A landscape with many valleys, sampled at points; each row gives a point and its height.
A ball rolls from a point to whichever of its 4 nearest points has the largest drop for the distance, and stops where none of them is lower. Distance is the straight distance between rows; heights are no part of it.
Z_177 h=301: [125 124 130 153 134 184 160 106 143 131 112 144 138 146 132 119 132 111
  95 158]
Z_904 h=399: [ 91 100 168 118 105 163 173 111  82 160 150  79 190 116  87 118 152 152
 153 129]
Z_522 h=343: [166 142 109 113 141 140 113 148 161 124 117 162 119 127 152 125 126 102
  90 160]
Z_104 h=341: [127 104 133 151 156 215 167 121 143 132 101 172 150 166 153 116 142 123
  80 184]
Z_362 h=342: [101 123 137 153 124 173 164  85 119 135 125 121 149 144 124 124 143 116
 117 149]
Z_802 h=474: [112 102 134 149 150 224 182 106 136 145 109 169 169 173 143 123 156 138
  95 183]
Z_897 h=405: [161 136 112 142 133 112 126 129 146 120 134 135 122 119 142 106 117 117
 114 131]
Z_964 h=222: [147 132 112 143 127  82 116 130 123 113 135 114 112 114 133 104 111 141
 141 101]
Z_100 h=372: [ 91 114 155 138 114 168 163  90  99 153 136  95 164 132 103 125 150 130
 145 148]
Z_112 h=382: [ 94 119 147 145 119 194 181  95 111 154 131 132 169 151 123 121 156 130
 127 173]
Z_240 h=127: [174 146 114 117 122  80  97 170 148 118 128 157  97 132 144 139 104 104
 132 153]
Z_541 h=214: [175 145  97  98 146 131  97 166 173 125 107 192 100 138 152 154 131  93
 105 185]
Z_331 h=112: [106 126 112 140 117  97 115 101 108 121 138  87 128 115 112 118 130 157
 149  82]
Z_458 h=357: [176 144 104 100 148 135 106 157 168 126 110 182 107 130 155 143 131  94
  97 176]
Z_31 h=305: [126 130 126 152 135 178 152 102 134 130 123 133 134 142 136 115 127 114
 100 148]
Z_572 h=356: [175 149 105 108 134 119 106 161 160 123 120 169 110 132 151 128 120 102
 109 164]
Z_678 h=380: [149 136 135 113 122  22  76 179 126 100 143 122  64 105 123 164  78 116
 149  84]
Z_865 h=276: [133 117 131 149 159 203 157 126 147 126 101 165 141 156 156 120 133 112
  81 172]
Z_853 h=899: [110 100 128 139 156 227 187  99 133 154 117 174 179 172 144 124 170 137
  98 187]
Z_767 h=245: [183 124  77 110 182 144 109 159 182 129  84 227  78 146 163 185 148  90
 104 206]
Z_740 h=682: [177 133  94  97 174 155 108 162 174 128  92 208  99 134 163 169 142  88
  94 193]
Z_383 h=322: [157 137 122 130 150 173 125 138 157 127 106 160 126 130 150 115 127 100
  79 157]
Z_896 h=141: [174 143 114 120 125  89 100 163 149 121 131 147 104 129 142 124 104 107
 123 146]
Z_154 h=232: [156 104 127 135 174 213 140 142 155 131  93 173 138 155 168 126 138 102
  71 184]
Z_106 h=332: [156 142 118 131 139 150 126 135 158 127 119 148 127 126 147 116 123 100
  86 145]
Z_408 h=107: [ 62 129 152 103  92  97 113 113  98 133 167  64 161 111  80 131 140 185
 158  48]
Z_420 h=312: [ 94 116 143 140 123 210 186  92 115 162 127 152 182 156 127 118 166 139
 129 183]
Z_752 h=311: [146 126 122 133 158 189 139 133 161 126 102 160 127 140 157 119 135 102
  71 164]
Z_169 h=329: [174 146 101 107 137 123  98 162 165 127 115 176 104 135 156 136 123 100
 110 169]
Z_881 h=539: [113 128 131 149 124 153 149  89 120 139 130 109 137 139 123 121 136 119
 127 127]
Z_139 h=365: [173 137 128 117 120  49  94 177 130 109 133 129  83 119 140 144  89 111
 151 125]
Z_241 h=263: [106 140 136 127 109  40  99 156 103  95 128  95  82  96 125 113  89 161
 171  42]
Z_961 h=187: [163 131 112 141 127  84 115 133 129 119 137 121 116 114 139 107 105 130
 134 111]
Z_258 h=392: [108 122 138 149 120 161 158  85 114 138 129 109 144 137 114 126 141 117
 132 134]
Z_36 h=71: [ 85 126 126 126 113 105 115  95 105 134 141  76 142 119  99 129 137 167
 160  77]
Z_666 h=256: [123 133 128 133 111  48 106 150 103  96 126 104  90 103 130 114  98 158
 161  58]
Z_447 h=613: [173 146 109 114 135 127 107 151 157 124 122 160 116 127 152 124 117 103
 101 153]
Z_450 h=174: [164 136 113 141 126  93 112 139 130 116 138 126 114 118 139 101 106 126
 130 118]
Z_427 h=215: [166 127 117 114 168 183 116 153 167 125  96 173 119 134 162 141 136  91
  74 173]
Z_857 h=508: [163 138 126 126 120  53  97 164 126 105 136 124  89 112 138 126  84 127
 146 101]
Z_733 h=355: [ 97 123 140 146 112 152 150  86 110 140 134  89 148 131 110 130 142 127
 141 121]
Z_225 h=132: [132 132 110 150 131 119 132  97 127 125 137 104 129 119 127 115 129 126
 131 111]
Z_504 h=238: [131 128 117 140 118  72 109 132 111 108 130 106 104 113 133 105 106 157
 158  70]
Z_246 h=123: [173 145 112 123 131 119 108 143 155 126 130 148 119 126 145 118 116 108
 108 147]
Z_568 h=336: [140 127 139 128 121  44 100 163 117 101 126 112  87 104 135 120  85 144
 157  70]
Z_947 h=201: [168 132 123 134 125  73 107 158 128 109 136 127 104 115 142 117  99 129
 147 108]
Z_876 h=191: [151 133 108 147 126 100 122 121 129 119 134 117 121 118 133 106 118 129
 129 110]
Z_13 h=455: [158 131 138 127 124  42  99 170 119 105 131 122  87 105 134 134  87 127
 150  94]
Z_311 h=300: [144 133 126 143 145 182 142 130 154 126 109 151 130 139 145 114 128 101
  79 157]
Z_409 h=411: [176 135  97  94 162 145 104 161 174 130  94 200  96 137 160 167 138  87
  96 189]
Z_484 h=210: [172 130  85 102 163 138 105 164 172 127  94 219  85 142 158 177 142  93
 105 201]
Z_72 h=156: [171 135 117 134 125  71 110 151 133 113 136 128 106 118 140 115 103 119
 134 118]
Z_609 h=367: [124 147 138 111 115  18  87 179 122  89 142 112  64  90 115 136  77 129
 154  41]
Z_205 h=212: [ 48 122 163  98  87 100 120 116  95 139 172  63 169 102  80 118 138 185
 158  45]
Z_940 h=296: [132 126 130 150 142 184 155 119 147 128 111 150 129 141 144 117 129 105
  86 153]
Z_610 h=285: [147 136 109 149 131 112 124 115 137 124 133 121 128 120 137 101 115 119
 121 119]
Z_263 h=181: [ 63 117 162 105 102 124 135 107 100 142 162  59 169 102  81 128 140 166
 155  66]
Z_839 h=388: [103 121 136 145 121 153 155  88 112 140 130 102 145 138 109 127 143 125
 136 128]
Z_487 h=103: [106 126 119 142 119 106 128  94 111 130 138  82 138 126 114 125 140 146
 153  88]
Z_39 h=387: [ 97 112 163 126 110 186 177  96  97 165 140 109 186 137 104 116 156 137
 149 167]
Z_156 h=195: [ 96 119 145 128 134 225 191  90 117 173 129 160 197 155 127 122 175 141
 123 187]
Z_977 h=250: [144 113 130 142 162 209 151 134 155 129  93 171 140 153 160 119 133 108
  72 180]
Z_972 h=236: [ 85 117 137 123 110 123 131  93 104 137 147  68 152 116  93 136 141 155
 156  85]
Z_326 h=386: [156 140 112 133 139 142 124 135 156 124 126 144 126 123 146 112 121 104
  97 139]
Z_530 h=383: [ 89 111 159 124 116 154 156  89  96 151 144  81 171 124  93 124 147 137
 149 130]
Z_742 h=95: [ 92 124 121 134 116 116 125  90 107 133 138  79 140 119 101 128 137 152
 151  85]
Z_569 h=224: [166 115 127 123 178 204 130 149 167 130  89 176 128 142 165 137 138  95
  71 188]
Z_242 h=457: [138 143 127 106 122   4  63 189 126  97 146 121  57  99 117 167  75 119
 152  55]
Z_126 h=321: [113 113 133 152 145 217 181 104 136 139 112 168 158 167 144 118 152 129
 100 179]
Z_564 h=431: [ 75 112 165 115 109 138 152 101  93 148 155  65 174 109  84 133 146 158
 158  95]
Z_253 h=219: [176 143 120 118 120  62  87 179 137 117 134 147  82 130 136 153  97 102
 138 144]
Z_132 h=211: [182 119  73 112 181 139 107 162 183 125  83 234  71 145 164 192 142  91
 102 209]
Z_508 h=319: [ 96 118 151 123 123 214 185  94 103 173 145 142 201 143 116 122 172 137
 131 185]
Z_942 h=473: [ 97 127 120 131 109  94 110  99 104 123 145  82 131 122 110 123 127 169
 164  65]
Z_909 h=158: [173 150 106 110 119  80  86 176 154 121 114 174  75 141 145 160 110  95
 133 176]
Z_825 h=72: [ 73 124 140 113 100 101 107 102 100 130 153  69 146 115  93 128 141 180
 161  60]
Z_332 h=40: [ 84 126 129 124 104 100 116  96 102 127 147  76 144 116 102 128 140 175
 158  65]
Z_800 h=121: [ 64 109 174 108 107 136 156 116  89 149 164  59 181 104  79 123 148 165
 153  80]
Z_529 h=313: [122 109 134 152 150 208 169 115 137 133 108 166 151 162 146 120 146 125
  88 177]
Z_671 h=426: [ 93 116 139 131 115 136 144  89 100 140 142  81 152 122 101 134 143 134
 147 108]
Z_133 h=391: [154 133 139 122 122  42  92 174 123 103 134 124  82 107 132 139  82 119
 155  96]
Z_833 h=451: [173 147 105 101 144 134 106 158 165 126 114 176 114 134 153 141 125  99
  99 171]
Z_60 h=453: [149 138 111 145 130 126 129 119 144 125 132 130 124 124 135 109 122 116
 108 121]
Z_85 h=170: [ 44 119 176 102  94 115 141 124  90 142 184  63 182  88  64 115 146 180
 155  46]
Z_543 h=669: [182 124  96  97 184 169 109 156 174 129  82 210  95 133 169 180 152  86
  96 202]
Z_597 h=379: [ 96 121 147 140 113 152 160  89 101 146 135  92 158 134 101 129 144 125
 144 129]
Z_871 h=320: [101 113 136 127 152 234 201  92 124 171 123 169 199 161 131 124 185 142
 112 192]
Z_481 h=81: [ 68 127 137 112  98  90 103 104  98 129 157  69 150 113  92 126 137 187
 165  51]
Z_125 h=207: [161 135 117 119 161 176 123 150 164 128 101 167 121 133 158 127 130  95
  77 173]
Z_937 h=149: [122 129 115 147 124 123 133  96 126 128 134 100 132 124 120 119 138 126
 128 108]
Z_303 h=90: [176 148 110 108 122  91  92 173 155 120 120 165  90 135 149 142 111 102
 126 169]
Z_591 h=231: [183 124  71 112 174 134 104 164 180 126  86 228  70 144 162 187 136  91
 105 205]
Z_654 h=353: [102 124 143 150 118 175 165  89 113 143 129 116 156 144 118 127 144 125
 128 155]
Z_24 h=334: [132 136 123 156 134 156 147 111 136 129 127 128 130 133 129 116 123 107
 106 134]
Z_17 h=358: [ 93 121 147 141 113 175 170  89 105 150 130 116 161 145 115 127 150 126
 138 154]
Z_341 h=309: [169 145 123 122 118  47  80 181 144 112 130 147  66 133 133 170  90  95
 145 145]
Z_379 h=182: [140 130 108 147 124  86 115 125 120 113 134 106 117 115 131 105 118 148
 143  93]
Z_753 h=420: [156 129 130 131 124  48  98 164 121 101 130 116  92 109 137 126  89 130
 150  91]
Z_983 h=404: [142 140 114 152 136 143 140 109 142 125 132 128 131 128 135 108 126 110
 109 126]
Z_633 h=394: [ 96 107 169 119 102 177 177  98  85 167 148  94 194 126  90 118 155 142
 154 152]
Z_710 h=381: [143 135 138 124 124  40  97 171 119  96 133 114  79 105 129 128  81 135
 157  67]
Z_891 h=88: [ 60 115 175 104 103 131 152 126  86 146 172  56 183  97  74 117 144 175
 158  68]
Z_513 h=427: [126 135 120 151 125 155 155 100 133 131 125 121 131 134 123 118 131 109
 117 130]
Z_639 h=324: [109 121 138 155 125 176 169  98 124 134 120 129 146 146 131 118 139 114
 113 152]
Z_978 h=314: [106 119 141 156 129 193 169  99 129 133 117 145 149 157 136 116 142 121
 108 166]
Z_127 h=525: [164 140 109 136 134 126 122 133 147 122 130 136 124 121 144 111 117 110
 104 134]
Z_880 h=330: [168 135 126 114 121  50  80 184 133 110 136 136  70 121 130 162  87  96
 147 127]
Z_358 h=166: [ 66 121 152 104  98 116 125 107  97 137 164  60 163 104  84 129 141 171
 153  66]
Z_315 h=368: [ 95 120 152 141 114 184 177  92 108 151 129 123 164 153 116 126 150 131
 135 170]
Z_595 h=111: [176 146  94 102 137 109  97 170 170 121 106 197  84 141 155 159 130  95
 116 191]
Z_560 h=303: [117 116 136 155 143 204 171 109 141 130 113 158 154 161 142 118 144 118
  97 170]
Z_648 h=572: [103 103 129 135 163 241 197  98 133 167 118 181 190 168 146 127 183 137
  99 191]
Z_534 h=397: [113 128 131 150 123 168 156  90 125 133 125 120 139 137 118 123 140 118
 121 138]
Z_464 h=143: [110 131 120 147 124 129 140  91 116 130 134  95 137 127 113 125 135 131
 135 104]
Z_289 h=255: [139 129 123 142 124  66 109 137 111 104 131 106 104 114 132 105 105 151
 158  79]
Z_657 h=173: [173 147 109 112 123  74  92 174 149 116 124 163  85 135 142 152 105  97
 136 166]
Z_620 h=376: [106 108 128 124 156 245 205  93 129 177 120 174 204 156 137 130 193 137
 106 195]
Z_501 h=384: [ 86 106 170 122 107 163 172  99  88 161 147  89 180 124  93 123 151 145
 150 141]
Z_495 h=582: [ 83 110 168 118 110 146 155 104  89 146 152  72 178 113  84 134 143 146
 157 111]
Z_647 h=193: [ 71 110 169 108 106 132 150 112  93 145 157  57 175 102  83 133 144 162
 156  83]
Z_918 h=297: [146 129 130 130 124  51 101 157 115 101 129 111  94 107 134 119  91 142
 156  77]
Z_252 h=237: [141 127 120 142 124  72 111 126 117 112 135 109 107 114 130 105 111 145
 148  88]
Z_323 h=246: [ 99 126 127 143 123 140 144  85 112 133 136  87 142 125 109 131 139 132
 142 106]
Z_877 h=335: [ 96 114 133 140 133 218 186  92 117 161 124 164 185 164 132 120 173 143
 115 185]
Z_338 h=148: [170 139 112 128 126  92 105 153 145 113 136 137 115 117 143 114 107 121
 126 131]
Z_788 h=142: [174 144  82  99 150 121  96 165 168 123  96 210  77 149 153 173 132  94
 110 198]
Z_747 h=400: [137 144 138 108 120  23  81 181 125  94 139 117  63  96 120 149  77 122
 157  59]
Z_669 h=68: [ 83 124 132 121 106  94 107  98 101 124 146  75 142 120  99 127 135 178
 161  59]
Z_48 h=89: [ 72 132 136 117  93  82 101 104 101 126 152  73 139 115  98 123 131 188
 166  48]
Z_223 h=366: [101 118 148 142 127 203 182  89 112 156 129 147 170 158 126 123 156 136
 129 175]
Z_827 h=395: [ 84 104 166 122 110 156 160  98  89 156 144  77 181 123  90 128 144 144
 155 132]
Z_437 h=292: [135 105 136 147 161 219 159 128 149 129  93 169 143 160 156 120 138 119
  77 178]
Z_890 h=364: [ 96 121 159 135 114 185 176  88 102 156 132 116 172 146 108 123 153 135
 141 161]
Z_76 h=317: [176 125 113 104 185 178 113 152 170 127  83 192 117 135 167 155 144  87
  82 194]
Z_852 h=534: [ 82 112 155 117 108 145 151  95  92 149 147  73 168 118  88 135 143 140
 153 115]
Z_574 h=282: [ 72 115 156 112 107 126 135 101  94 143 159  62 170 110  82 132 143 164
 157  78]
Z_614 h=157: [127 130 114 145 123  80 115 117 114 111 138 100 117 117 130 107 120 155
 153  81]
Z_414 h=306: [145 135 120 141 144 167 138 122 153 126 116 151 128 129 145 114 126 101
  87 153]
Z_997 h=113: [127 130 112 149 126 123 132  99 121 126 136 101 129 124 121 114 128 135
 132 101]
Z_233 h=299: [132 132 127 153 137 176 152 114 148 126 116 140 131 140 144 115 128 107
  93 149]
Z_272 h=134: [177 147 111 112 134  98  95 168 155 122 126 162 103 129 147 130 113 107
 115 163]
Z_684 h=93: [ 77 121 138 115 103 112 122 103 102 136 150  68 152 114  95 132 141 168
 157  73]
Z_446 h=110: [ 69 137 142 118  84  73  95 112  96 119 142  78 129 118 100 117 123 193
 173  45]
Z_974 h=274: [ 99 134 133 135  98  58  97 130  97 103 126  90  99 113 121 105 111 175
 170  46]
Z_349 h=398: [165 137 134 124 128  52  91 171 126 109 134 124  87 114 131 138  87 113
 145 111]
Z_535 h=331: [100 124 141 152 131 202 180  99 120 147 125 151 164 161 131 121 156 130
 111 176]
Z_234 h=390: [ 99 128 120 128 109  87 104 106 105 121 136  86 127 122 112 114 130 172
 160  61]
Z_546 h=352: [ 99 118 146 144 118 185 177  91 113 147 125 129 160 154 117 125 152 125
 121 160]
Z_216 h=295: [140 121 133 144 154 193 148 129 152 130  98 159 133 147 152 118 129 105
  76 167]
Z_146 h=293: [126 117 133 150 147 196 159 121 145 129 105 153 134 148 150 118 134 108
  82 162]
Z_299 h=363: [158 138 130 114 122  34  82 181 132 104 137 125  65 114 128 162  79 104
 152 101]
Z_782 h=369: [161 139 132 113 121  31  77 188 130 106 138 131  64 113 124 171  80 104
 153 106]
Z_885 h=139: [173 141  92  96 147 124  96 164 170 122 104 202  90 143 156 160 129  95
 114 189]
Z_607 h=251: [128 129 127 143 121  62 103 147 108 103 128 105 102 109 132 111 101 157
 163  70]
Z_663 h=419: [125 131 117 150 123 135 143  93 130 132 135 106 131 128 118 116 129 118
 124 112]
Z_822 h=450: [132 134 114 155 128 136 138 103 135 127 135 114 131 124 127 115 128 119
 116 121]
Z_441 h=147: [176 140 107 119 126  99 105 158 147 122 134 147 109 127 140 123 109 108
 119 147]
Z_748 h=202: [174 138  91  99 157 135  98 162 171 125  97 206  92 140 158 160 132  93
 110 193]
Z_151 h=227: [ 52 125 161 100  93 108 126 113  95 135 174  59 173 100  77 123 143 180
 161  51]
Z_717 h=378: [179 133  87 101 176 150 100 161 175 125  89 219  89 141 165 178 146  84
  99 198]
Z_875 h=155: [ 95 119 129 131 116 125 137  87 106 134 140  78 144 125 103 131 147 140
 147  91]
Z_846 h=221: [162 123 119 117 174 194 120 151 164 128  90 177 124 134 160 137 135  97
  71 181]
Z_274 h=150: [138 133 110 149 126  95 120 116 128 119 136 106 121 117 124 107 121 136
 141  96]
Z_600 h=128: [125 126 111 143 121  93 121 111 114 117 134  98 121 118 123 108 127 149
 149  87]
Z_675 h=199: [152 136 114 142 129  91 120 132 129 120 140 116 118 117 136 104 111 135
 136 108]
Z_66 h=751: [107 112 127 138 146 232 191  98 132 157 120 178 185 171 141 124 176 138
 103 191]
Z_957 h=198: [ 84 126 129 128  99  85 101 107 101 120 140  79 129 119 107 123 131 177
 163  59]
Z_325 h=126: [171 139  86 105 145 110  96 169 169 123 104 207  71 148 151 174 125  95
 122 197]
Z_634 h=108: [ 54 114 172  99  99 123 146 121  88 146 169  59 182  94  74 125 139 171
 156  66]
Z_70 h=247: [ 82 131 127 125  98  76  97 112  94 116 138  78 121 119 110 117 125 185
 170  47]
Z_930 h=393: [153 135 139 113 126  32  84 181 125  99 138 119  75 103 133 148  80 113
 156  78]
Z_496 h=361: [148 136 117 150 134 139 133 118 146 126 129 132 126 126 133 114 123 108
 108 132]
Z_494 h=298: [118 120 134 154 140 198 164 110 144 132 111 155 141 152 141 115 138 115
  90 165]
Z_642 h=208: [ 79 113 144 118 107 121 134  99 101 140 149  65 158 116  91 131 140 160
 155  74]
Z_721 h=144: [171 145 111 127 128  90 106 157 142 119 135 138 108 123 144 115 106 119
 124 135]
Z_532 h=396: [ 96 116 153 126 112 197 182  94  98 167 138 127 195 141 109 115 168 139
 139 177]
Z_531 h=105: [114 131 116 144 122 117 131  92 111 126 139  93 132 121 115 119 133 140
 140  95]
Z_786 h=373: [ 88 113 164 130 107 172 169  92  94 159 141  99 172 136 101 121 153 139
 150 146]
Z_778 h=823: [116  96 127 151 163 232 185 106 141 149 103 177 172 170 153 125 164 139
  95 185]
Z_694 h=226: [153 114 132 130 175 209 132 144 153 130  89 171 132 149 165 129 136 101
  72 184]
Z_415 h=294: [110 128 115 140 112  74 106 115 107 113 128  93 116 112 124 112 119 169
 159  65]
Z_910 h=374: [ 93 118 152 130 111 157 161  90  94 148 137  90 163 130 102 127 150 131
 143 137]
Z_948 h=402: [141 138 137 119 123  24  86 178 125  94 140 114  73  97 123 146  72 127
 156  65]
Z_336 h=310: [ 90 131 127 134  99  65  94 121  97 106 131  86 108 114 118 111 115 183
 170  53]
Z_183 h=120: [126 127 113 147 119 104 127 100 120 123 135  97 122 121 122 112 130 147
 144  91]
Z_981 h=377: [ 92 114 159 126 107 173 175  93  89 164 139 102 183 136 101 122 153 138
 147 158]
Z_454 h=96: [177 148 100 103 133  95  94 172 166 119 110 190  78 146 149 164 120  96
 129 187]
Z_773 h=340: [104 123 143 151 124 187 171  93 116 141 125 132 154 151 122 122 147 119
 118 160]
Z_515 h=271: [162 142 113 127 142 146 125 141 159 129 121 151 122 129 150 120 126 103
  88 146]
Z_775 h=308: [149 138 122 143 138 159 136 122 150 125 122 142 128 129 141 110 125 104
  93 142]
Z_651 h=385: [ 97 113 142 144 131 211 185  98 121 155 123 164 177 162 134 119 163 136
 115 180]
Z_462 h=409: [177 137 127 124 121  62  96 171 131 110 132 135  97 119 140 130  95 115
 138 121]
Z_759 h=225: [144 130 113 146 126  81 113 128 122 110 135 110 110 112 134 110 107 146
 146  97]
Z_672 h=267: [149 105 135 142 170 217 151 136 151 131  95 173 140 157 162 123 139 115
  76 183]
Z_130 h=122: [176 152 105 108 125  87  89 176 155 122 118 177  86 138 150 155 112  97
 127 177]
Z_843 h=129: [ 65 123 148 107  98 103 121 106  97 134 165  65 158 110  81 128 138 180
 159  60]
Z_506 h=354: [164 137 134 115 125  39  84 179 127 107 133 128  77 113 130 154  86 115
 151 108]
Z_646 h=291: [ 83 137 133 131  92  62  93 127  97 103 129  85 111 113 114 109 111 180
 171  40]
Z_365 h=318: [149 138 115 146 135 151 130 120 148 128 123 138 128 130 139 112 122 111
  97 130]
Z_729 h=316: [154 137 115 130 147 163 131 139 157 128 117 155 127 128 143 114 126  97
  81 153]
Z_760 h=58: [165 146 113 122 145 150 116 146 161 127 114 163 124 128 149 126 127  96
  89 158]
Z_122 h=145: [176 143 116 123 128  80  96 165 142 118 134 145 104 122 142 124  99 110
 132 141]
Z_451 h=269: [100 143 135 136 105  51  98 142 101  97 126  96  91 106 128 112 101 164
 170  43]
Z_787 h=807: [ 81 114 147 120 115 136 147  96  99 143 146  68 157 117  90 137 149 147
 150  98]
Z_395 h=304: [146 131 129 140 151 181 136 127 155 126 107 156 131 143 149 119 130 101
  80 155]
Z_709 h=194: [177 149 109 113 130 110  98 160 160 124 124 169 105 135 149 136 116 105
 111 165]
Z_523 h=656: [106 107 132 140 146 220 186  96 129 156 116 172 178 169 139 124 171 136
 106 190]
Z_107 h=588: [ 89 116 143 127 109 133 140  89  98 143 146  75 154 123  96 135 146 138
 152 102]
Z_783 h=370: [119 103 132 153 158 222 175 116 140 138 104 167 153 166 154 120 152 134
  92 184]
Z_807 h=114: [ 48 116 183 102  95 120 151 128  86 143 176  59 180  88  69 110 143 183
 157  54]
Z_821 h=92: [ 59 130 149 108  85  95 104 111  93 129 167  64 157 113  83 124 129 192
 166  43]
Z_655 h=371: [ 94 113 153 131 109 176 175  91  98 154 136 105 171 136 100 125 149 131
 145 154]
Z_11 h=234: [149 115 129 136 163 205 142 139 154 129  98 171 135 143 158 121 135 104
  74 177]
Z_606 h=315: [119 135 127 152 131 164 151 102 136 129 125 129 136 139 131 116 134 112
 102 145]
Z_765 h=260: [ 41 125 178  96  92 114 146 128  88 139 191  59 178  90  65 112 141 184
 159  36]
Z_986 h=273: [107 133 127 145 107  57  99 131 103 102 125  96 102 109 124 106 108 166
 165  56]
Z_521 h=421: [ 95 128 122 131 106  82 107 113 104 113 134  81 123 117 108 115 127 174
 161  63]
Z_30 h=532: [178 119 106 101 182 179 110 157 170 130  81 196 104 135 169 169 150  85
  82 194]
Z_361 h=337: [171 144 126 117 119  45  85 178 138 111 131 136  76 122 137 159  90 100
 145 135]
Z_150 h=435: [150 131 138 123 126  39  95 171 119  99 136 120  81 103 136 129  81 127
 154  77]
Z_914 h=325: [155 143 112 140 138 146 128 129 153 126 122 145 131 127 139 108 119 105
  95 141]
Z_96 h=338: [153 133 127 136 126  62 105 154 119 106 140 120 101 107 138 116  94 134
 145  97]
Z_921 h=323: [121 142 139 120 119  28  94 177 112  87 136 112  67  95 126 129  82 138
 159  48]
Z_590 h=109: [104 123 121 141 117 121 132  91 108 130 138  85 140 119 109 126 140 141
 145  98]
Z_108 h=252: [172 128 114 103 174 179 113 153 171 131  87 187 118 133 167 150 141  91
  80 182]
Z_726 h=307: [178 148 102 102 143 128  95 163 167 123 112 185  99 132 153 144 124  96
 108 177]
Z_232 h=586: [174 139 104  97 158 156 106 157 168 130  94 192 105 135 160 147 137  90
  91 188]
Z_260 h=278: [122 139 138 126 115  37  99 163 107  92 130 105  80  96 127 117  86 144
 161  49]
Z_480 h=302: [174 149 119 118 124  64  88 173 145 116 124 154  78 135 137 156  99 100
 141 157]
Z_826 h=146: [179 144 119 113 122  71  94 172 141 119 133 150  98 125 145 137  99 104
 136 149]
Z_770 h=223: [165 143 111 110 153 160 110 147 166 127 108 173 115 129 153 133 133  94
  86 167]
Z_528 h=262: [137 130 123 137 122  55 105 147 110 106 131 104  98 111 133 112  98 149
 156  75]
Z_536 h=375: [ 98 121 147 145 116 163 163  83 113 145 137 104 156 139 105 127 147 124
 139 141]
Z_580 h=339: [172 139 129 118 122  47  85 181 131 108 134 131  75 119 135 159  84 105
 146 121]
Z_8 h=737: [ 74 100 178 112 105 148 166 112  87 153 158  66 185 105  81 120 148 158
 157 106]
Z_319 h=130: [179 146  99 100 131 108  96 167 162 122 118 184  90 136 151 151 121 105
 121 178]
Z_26 h=461: [107 123 128 148 117 146 150  83 119 130 134  99 139 127 115 128 141 124
 129 116]
Z_730 h=179: [163 142 110 119 152 161 117 148 164 125 106 162 116 128 156 131 131  99
  87 160]
Z_373 h=203: [119 131 118 143 119  71 111 123 109 110 132  99 113 115 130 111 119 160
 160  71]

Where does a ball stop that starts at each point below?
Z_572: Z_303
Z_529: Z_760
Z_740: Z_454
Z_748: Z_454
Z_633: Z_760
Z_610: Z_332
Z_315: Z_760
Z_833: Z_454
Z_910: Z_760
Z_151: Z_332
Z_169: Z_303
Z_543: Z_454
Z_504: Z_332

Two balls start at each pair of points below. Name the first point that both come to, or write never.
Z_853 / Z_672: Z_694
Z_663 / Z_839: Z_742
Z_574 / Z_564: Z_891
Z_409 / Z_76: never
Z_783 / Z_216: Z_865
Z_753 / Z_252: Z_600
Z_150 / Z_260: Z_504
Z_759 / Z_607: Z_600
